The views of a scene show one set of named points, each view turned or mirrored, and shifted as a whole, with a little noise and some points left out.
(in the rows, 128 means zero)

Scene 1
View 1
q565: | 136 | 131 | 139 | 147 | 149 | 135 | 129 | 113 | 108 | 155 | 127 | 154 | 106 | 132 |  94 | 126 | 128 | 120 | 102 | 158 | 135 | 143 | 141 | 151 | 145 | 131 | 103 |
q976: | 150 | 141 | 153 | 144 | 158 | 118 | 109 | 133 | 102 | 180 | 114 | 175 | 129 | 148 |  77 | 118 | 134 | 100 | 123 | 166 | 145 | 147 | 112 | 144 | 162 | 115 |  81 |
q832: | 139 | 160 | 166 | 113 | 132 | 134 | 122 | 128 | 128 | 156 | 123 | 136 | 121 | 123 | 128 |  97 | 118 | 136 | 133 | 124 | 105 | 127 | 103 | 141 | 186 | 143 | 120 |
q256: | 128 | 133 | 148 | 130 | 140 | 136 | 128 | 116 | 123 | 144 | 131 | 144 | 111 | 129 | 113 | 123 | 121 | 123 | 119 | 143 | 118 | 128 | 138 | 139 | 163 | 130 | 114 |
q910: | 119 | 122 | 146 | 135 | 138 | 149 | 138 | 109 | 117 | 129 | 133 | 134 |  96 | 124 | 116 | 125 | 118 | 136 | 117 | 137 | 110 | 127 | 146 | 138 | 152 | 141 | 120 |
q937: | 137 | 154 | 153 | 125 | 133 | 138 | 131 | 118 | 125 | 151 | 132 | 136 | 110 | 117 | 123 | 105 | 117 | 141 | 111 | 131 | 113 | 137 | 125 | 149 | 165 | 149 | 121 |
q230: | 135 | 134 | 144 | 139 | 146 | 140 | 132 | 115 | 106 | 153 | 126 | 145 | 101 | 130 | 103 | 120 | 126 | 132 | 109 | 148 | 127 | 138 | 130 | 146 | 147 | 138 | 105 |
q839: | 140 | 154 | 150 | 129 | 134 | 126 | 123 | 119 | 130 | 158 | 133 | 146 | 118 | 121 | 117 | 110 | 117 | 128 | 109 | 139 | 122 | 138 | 131 | 153 | 169 | 140 | 120 |
q261: | 144 | 144 | 144 | 144 | 145 | 122 | 121 | 120 | 114 | 166 | 128 | 166 | 119 | 132 |  93 | 119 | 125 | 113 | 106 | 158 | 137 | 146 | 133 | 154 | 157 | 127 | 101 |
q620: | 130 | 130 | 139 | 143 | 141 | 141 | 136 | 108 | 112 | 144 | 134 | 143 |  98 | 124 | 105 | 124 | 120 | 132 |  96 | 151 | 129 | 138 | 150 | 151 | 139 | 142 | 113 |
q151: | 138 | 130 | 142 | 142 | 150 | 141 | 131 | 113 |  97 | 155 | 123 | 149 | 100 | 132 |  95 | 120 | 127 | 132 | 104 | 155 | 133 | 143 | 130 | 150 | 139 | 139 |  99 |
q443: | 116 | 121 | 147 | 131 | 136 | 148 | 138 | 111 | 123 | 131 | 135 | 130 |  98 | 126 | 120 | 125 | 117 | 133 | 121 | 135 | 107 | 123 | 146 | 133 | 155 | 140 | 123 |
q787: | 140 | 143 | 148 | 134 | 144 | 131 | 123 | 121 | 111 | 159 | 124 | 153 | 116 | 133 | 100 | 115 | 126 | 121 | 114 | 149 | 129 | 140 | 124 | 146 | 159 | 133 | 105 |
q764: | 122 | 134 | 148 | 126 | 131 | 149 | 139 | 109 | 124 | 131 | 133 | 125 |  95 | 117 | 129 | 113 | 114 | 145 | 113 | 129 | 106 | 127 | 142 | 141 | 156 | 151 | 127 |
View 2
q839: | 102 | 103 | 114 | 121 | 111 | 141 | 152 | 140 | 167 | 153 | 115 | 130 | 128 | 148 | 134 | 124 | 131 |  96 | 144 | 146 | 120 | 122 | 124 | 120 | 135 | 111 | 110 |
q787: | 104 | 107 | 125 | 124 | 121 | 133 | 142 | 137 | 167 | 145 | 129 | 130 | 121 | 151 | 156 | 139 | 133 |  88 | 132 | 138 | 130 | 124 | 117 | 128 | 141 | 112 | 115 |
q620: | 100 | 120 | 116 | 149 | 130 | 150 | 168 | 143 | 168 | 144 | 141 | 139 | 123 | 145 | 148 | 121 | 129 | 111 | 120 | 138 | 131 | 125 | 118 | 138 | 150 | 111 | 121 |
q261: | 109 |  96 | 120 | 126 | 123 | 144 | 150 | 142 | 180 | 142 | 124 | 129 | 112 | 158 | 142 | 141 | 139 |  81 | 133 | 149 | 134 | 127 | 104 | 122 | 137 | 110 | 135 |
q151: |  98 | 115 | 127 | 145 | 130 | 135 | 151 | 139 | 169 | 140 | 144 | 140 | 121 | 147 | 166 | 134 | 133 |  89 | 115 | 129 | 137 | 120 | 112 | 134 | 148 | 113 | 123 |
q764: |  91 | 124 | 113 | 140 | 117 | 146 | 167 | 141 | 149 | 152 | 128 | 139 | 144 | 132 | 141 | 106 | 120 | 125 | 132 | 138 | 112 | 119 | 142 | 135 | 145 | 112 |  91 |
q230: |  99 | 114 | 123 | 139 | 126 | 137 | 154 | 137 | 167 | 142 | 136 | 137 | 125 | 145 | 160 | 130 | 129 |  99 | 120 | 135 | 131 | 123 | 119 | 133 | 144 | 114 | 115 |
q937: |  93 | 106 | 114 | 131 | 107 | 141 | 159 | 138 | 160 | 150 | 117 | 136 | 137 | 136 | 137 | 114 | 130 | 103 | 141 | 138 | 114 | 118 | 132 | 118 | 138 | 109 |  97 |
q565: | 108 | 114 | 123 | 141 | 132 | 140 | 156 | 142 | 172 | 140 | 142 | 133 | 114 | 154 | 157 | 139 | 133 |  95 | 119 | 140 | 137 | 125 | 111 | 140 | 148 | 115 | 130 |
q256: | 102 | 113 | 123 | 130 | 121 | 131 | 145 | 137 | 154 | 147 | 133 | 128 | 130 | 149 | 159 | 132 | 124 | 104 | 129 | 136 | 122 | 120 | 129 | 137 | 145 | 115 | 103 |
q976: | 116 |  94 | 134 | 114 | 126 | 117 | 119 | 131 | 176 | 137 | 133 | 122 | 103 | 168 | 174 | 171 | 135 |  59 | 126 | 140 | 142 | 125 |  99 | 129 | 136 | 113 | 132 |
q910: |  97 | 129 | 116 | 144 | 127 | 144 | 161 | 143 | 147 | 150 | 139 | 134 | 134 | 140 | 152 | 115 | 116 | 126 | 126 | 137 | 119 | 120 | 137 | 147 | 150 | 115 | 100 |
View 3
q443: |  96 | 127 | 122 |  84 | 120 | 135 | 110 | 110 | 126 | 123 |  95 | 160 | 131 | 143 | 108 | 139 | 118 | 126 | 116 | 127 | 103 | 116 | 129 | 144 | 128 | 145 | 107 |
q620: |  76 | 131 | 117 |  85 | 137 | 131 | 125 | 101 | 130 | 126 |  86 | 146 | 148 | 132 | 112 | 155 | 106 | 126 | 110 | 124 | 100 | 141 | 123 | 154 | 148 | 132 | 105 |
q565: |  70 | 131 | 113 |  71 | 138 | 133 | 139 |  93 | 127 | 133 |  86 | 137 | 151 | 130 | 126 | 152 | 106 | 125 | 117 | 124 | 104 | 157 | 124 | 141 | 155 | 133 | 105 |
q261: |  65 | 125 | 107 |  71 | 144 | 130 | 139 |  89 | 125 | 142 |  95 | 123 | 141 | 134 | 129 | 147 | 106 | 129 | 118 | 125 | 113 | 177 | 125 | 125 | 153 | 133 | 105 |
q764: |  98 | 123 | 124 | 106 | 129 | 130 | 100 | 127 | 128 | 118 | 101 | 161 | 124 | 143 |  91 | 139 | 116 | 132 | 107 | 120 | 100 | 109 | 130 | 157 | 117 | 137 | 105 |
q910: |  88 | 133 | 120 |  78 | 127 | 137 | 117 | 108 | 127 | 121 |  86 | 157 | 142 | 138 | 112 | 149 | 111 | 125 | 114 | 126 |  98 | 123 | 122 | 152 | 140 | 140 | 107 |
q230: |  78 | 129 | 114 |  78 | 132 | 130 | 138 | 107 | 125 | 128 |  90 | 137 | 144 | 131 | 120 | 141 | 111 | 131 | 119 | 116 | 104 | 147 | 127 | 145 | 147 | 134 | 108 |
q151: |  76 | 133 | 112 |  74 | 135 | 130 | 149 | 105 | 123 | 132 |  84 | 134 | 154 | 127 | 122 | 145 | 112 | 131 | 120 | 114 | 103 | 150 | 127 | 148 | 156 | 130 | 110 |
q976: |  65 | 128 | 102 |  52 | 132 | 131 | 168 |  81 | 117 | 150 | 100 | 110 | 141 | 131 | 150 | 129 | 116 | 133 | 133 | 118 | 118 | 191 | 132 | 106 | 166 | 136 | 112 |
q832: |  92 | 110 | 110 | 103 | 135 | 120 | 123 | 122 | 118 | 141 | 126 | 126 |  99 | 145 | 106 | 110 | 123 | 148 | 117 | 113 | 122 | 147 | 140 | 119 | 118 | 137 | 109 |
q787: |  75 | 125 | 110 |  78 | 136 | 129 | 141 |  98 | 123 | 140 | 101 | 128 | 133 | 134 | 126 | 135 | 112 | 134 | 120 | 119 | 111 | 161 | 128 | 130 | 147 | 133 | 106 |
q839: |  73 | 115 | 112 |  97 | 145 | 124 | 118 | 106 | 126 | 138 | 107 | 130 | 118 | 143 | 110 | 138 | 109 | 134 | 111 | 124 | 113 | 161 | 129 | 129 | 133 | 132 | 103 |
q256: |  85 | 127 | 115 |  77 | 127 | 130 | 131 | 106 | 123 | 132 | 100 | 140 | 131 | 138 | 119 | 133 | 119 | 131 | 121 | 122 | 109 | 142 | 131 | 131 | 139 | 138 | 110 |
View 4
q764: | 110 | 145 | 125 | 102 | 133 | 126 | 109 | 127 | 123 | 117 | 114 | 106 | 127 | 117 | 106 | 107 | 151 | 132 | 144 | 138 | 127 | 110 | 137 | 168 | 151 | 153 | 133 |
q839: | 117 | 125 | 117 | 107 | 133 | 125 | 122 | 110 | 122 | 123 | 121 | 121 | 115 | 110 | 119 | 127 | 142 | 123 | 138 | 134 | 124 | 122 | 135 | 145 | 146 | 145 | 137 |
q787: | 132 | 110 | 109 | 106 | 141 | 115 | 134 | 112 | 122 | 110 | 119 | 113 | 116 | 101 | 140 | 132 | 130 | 111 | 144 | 119 | 116 | 128 | 129 | 115 | 136 | 130 | 128 |
q832: | 116 | 123 | 136 | 109 | 124 | 127 | 124 |  95 | 138 | 128 | 111 | 121 | 116 | 117 | 131 | 118 | 126 | 132 | 131 | 141 | 136 | 128 | 129 | 153 | 131 | 131 | 169 |
q261: | 135 | 108 | 100 | 110 | 147 | 118 | 137 | 116 | 120 | 112 | 127 | 121 | 112 |  98 | 137 | 140 | 139 | 106 | 143 | 122 | 113 | 130 | 130 | 110 | 140 | 140 | 115 |
q443: | 115 | 146 | 125 | 106 | 149 | 133 | 115 | 145 | 119 | 117 | 118 | 120 | 129 | 123 | 111 | 112 | 152 | 129 | 147 | 148 | 121 | 112 | 136 | 156 | 148 | 151 | 126 |
q151: | 134 | 121 | 106 | 101 | 148 | 118 | 125 | 139 | 122 |  97 | 116 | 102 | 126 | 104 | 133 | 119 | 139 | 113 | 152 | 117 | 110 | 120 | 127 | 121 | 144 | 139 | 111 |
q937: | 112 | 129 | 122 | 101 | 126 | 122 | 117 | 104 | 128 | 120 | 116 | 108 | 117 | 110 | 116 | 118 | 141 | 128 | 139 | 130 | 130 | 119 | 134 | 151 | 144 | 140 | 140 |
q565: | 132 | 118 | 102 | 106 | 153 | 118 | 127 | 135 | 115 | 107 | 122 | 112 | 123 | 102 | 131 | 128 | 146 | 109 | 150 | 121 | 109 | 120 | 133 | 119 | 145 | 144 | 107 |
q910: | 115 | 145 | 121 | 104 | 147 | 130 | 116 | 142 | 120 | 111 | 119 | 112 | 129 | 120 | 110 | 111 | 152 | 129 | 147 | 141 | 118 | 112 | 136 | 154 | 151 | 153 | 121 |
q620: | 121 | 130 | 106 | 103 | 146 | 120 | 117 | 135 | 117 | 104 | 123 | 103 | 123 | 104 | 115 | 122 | 152 | 118 | 150 | 123 | 114 | 116 | 135 | 138 | 155 | 150 | 105 |
View 5
q565: | 133 | 145 | 134 |  91 | 163 | 143 | 156 | 114 | 158 | 112 | 148 | 137 | 123 | 150 | 125 | 118 | 101 | 134 | 132 | 159 | 138 |  91 | 124 | 158 | 112 | 125 | 112 |
q976: | 150 | 150 | 101 | 115 | 196 | 134 | 120 | 144 | 174 | 120 | 140 | 136 |  99 | 146 | 128 | 134 | 135 | 135 | 150 | 166 | 160 |  84 | 125 | 122 | 126 | 119 | 120 |
q832: | 151 | 137 | 127 | 125 | 147 | 107 | 122 | 156 | 130 | 128 | 104 | 117 | 129 | 117 | 136 | 121 | 128 | 122 | 120 | 122 | 113 | 108 | 173 | 137 | 133 | 145 | 116 |
q256: | 141 | 141 | 141 | 111 | 156 | 128 | 143 | 137 | 144 | 122 | 125 | 129 | 122 | 133 | 125 | 118 | 112 | 131 | 133 | 141 | 131 | 104 | 138 | 150 | 125 | 143 | 107 |
q910: | 134 | 138 | 158 | 101 | 138 | 130 | 162 | 125 | 137 | 118 | 126 | 129 | 130 | 132 | 123 | 110 |  97 | 133 | 128 | 134 | 123 | 111 | 138 | 169 | 122 | 150 |  98 |
q151: | 140 | 138 | 144 | 100 | 173 | 135 | 147 | 132 | 149 | 117 | 144 | 138 | 127 | 144 | 120 | 125 | 111 | 137 | 131 | 163 | 142 |  98 | 127 | 157 | 114 | 132 | 120 |
q443: | 135 | 139 | 156 | 105 | 133 | 128 | 161 | 127 | 136 | 120 | 121 | 125 | 125 | 128 | 123 | 108 | 101 | 133 | 135 | 127 | 122 | 111 | 141 | 165 | 124 | 154 |  93 |
q261: | 140 | 146 | 110 | 103 | 173 | 135 | 135 | 129 | 163 | 117 | 141 | 132 | 117 | 142 | 133 | 127 | 115 | 129 | 130 | 153 | 139 |  87 | 138 | 139 | 117 | 121 | 120 |
q230: | 142 | 139 | 140 | 103 | 163 | 132 | 146 | 133 | 147 | 119 | 138 | 135 | 127 | 139 | 122 | 123 | 110 | 133 | 129 | 152 | 134 | 102 | 136 | 156 | 117 | 136 | 117 |
q937: | 145 | 136 | 135 | 109 | 146 | 118 | 139 | 135 | 130 | 120 | 122 | 123 | 139 | 129 | 134 | 122 | 111 | 125 | 114 | 133 | 114 | 104 | 163 | 154 | 120 | 141 | 119 |
q839: | 142 | 142 | 118 | 108 | 150 | 123 | 135 | 130 | 143 | 118 | 127 | 123 | 131 | 133 | 138 | 123 | 114 | 121 | 120 | 135 | 118 |  98 | 160 | 144 | 120 | 131 | 120 |
q620: | 133 | 141 | 144 |  93 | 154 | 138 | 157 | 117 | 146 | 114 | 142 | 135 | 132 | 142 | 126 | 118 |  98 | 130 | 124 | 152 | 128 | 100 | 135 | 164 | 112 | 136 | 114 |
View 6
q910: | 116 | 118 | 153 | 130 | 136 | 130 | 126 | 126 | 116 | 134 | 151 | 123 | 137 | 124 | 136 | 113 | 148 | 130 | 122 | 164 | 118 | 147 | 132 | 144 | 115 | 151 | 118 |
q764: | 113 | 128 | 165 | 125 | 148 | 126 | 129 | 127 | 120 | 134 | 154 | 119 | 138 | 123 | 128 | 128 | 141 | 129 | 126 | 154 | 129 | 144 | 121 | 141 | 114 | 151 | 130 |
q787: | 133 |  97 | 144 |  96 | 118 | 135 | 142 | 111 | 131 | 131 | 164 | 142 | 129 | 106 | 141 | 135 | 132 | 120 | 108 | 162 | 113 | 132 | 137 | 133 | 102 | 141 |  96 |
q443: | 115 | 118 | 150 | 130 | 137 | 131 | 125 | 123 | 117 | 132 | 147 | 120 | 131 | 127 | 133 | 115 | 147 | 129 | 126 | 159 | 124 | 147 | 132 | 142 | 120 | 151 | 120 |
q839: | 132 | 113 | 157 |  87 | 122 | 135 | 144 | 111 | 129 | 133 | 164 | 135 | 129 | 112 | 127 | 143 | 127 | 119 | 115 | 151 | 128 | 132 | 128 | 137 | 107 | 149 | 120 |
q230: | 127 |  99 | 155 | 111 | 128 | 133 | 135 | 120 | 127 | 134 | 161 | 140 | 139 | 110 | 145 | 128 | 138 | 127 | 108 | 172 | 110 | 138 | 133 | 137 | 103 | 143 |  96 |
q565: | 133 |  85 | 154 | 104 | 111 | 139 | 138 | 114 | 125 | 136 | 164 | 147 | 144 | 113 | 147 | 118 | 141 | 128 | 104 | 179 | 112 | 135 | 134 | 148 | 103 | 150 |  97 |
q620: | 123 | 106 | 163 | 114 | 131 | 133 | 134 | 120 | 120 | 136 | 158 | 133 | 147 | 117 | 140 | 121 | 142 | 129 | 113 | 170 | 114 | 140 | 127 | 146 | 104 | 148 | 111 |
q151: | 127 |  93 | 154 | 110 | 120 | 133 | 136 | 118 | 128 | 136 | 165 | 144 | 148 | 107 | 151 | 125 | 143 | 128 | 105 | 179 | 104 | 135 | 133 | 138 |  98 | 141 |  89 |
q976: | 143 |  74 | 126 |  76 |  95 | 139 | 149 |  97 | 139 | 127 | 167 | 163 | 118 |  97 | 153 | 137 | 126 | 111 |  93 | 169 |  99 | 124 | 157 | 124 | 102 | 137 |  66 |
q261: | 141 |  86 | 147 |  83 | 106 | 140 | 146 | 104 | 129 | 132 | 169 | 152 | 132 | 106 | 139 | 132 | 130 | 123 | 101 | 170 | 114 | 129 | 139 | 143 | 103 | 146 |  95 |
q832: | 123 | 134 | 146 |  94 | 144 | 125 | 147 | 112 | 137 | 126 | 157 | 124 | 107 | 105 | 125 | 160 | 123 | 110 | 125 | 130 | 123 | 133 | 132 | 114 | 111 | 141 | 116 |
q256: | 126 | 107 | 144 | 111 | 128 | 130 | 135 | 116 | 126 | 130 | 154 | 134 | 126 | 114 | 139 | 127 | 138 | 121 | 115 | 158 | 116 | 140 | 139 | 133 | 112 | 144 | 102 |
q937: | 123 | 122 | 163 |  99 | 140 | 128 | 143 | 117 | 130 | 133 | 162 | 127 | 129 | 111 | 126 | 145 | 131 | 123 | 122 | 151 | 127 | 137 | 120 | 135 | 106 | 146 | 124 |

In a view up to two points have been moved. Name them for each view, in the order of its rows, or write -.
view 1: q256
view 2: q261
view 3: q764, q910
view 4: q839, q787
view 5: q565
view 6: q620
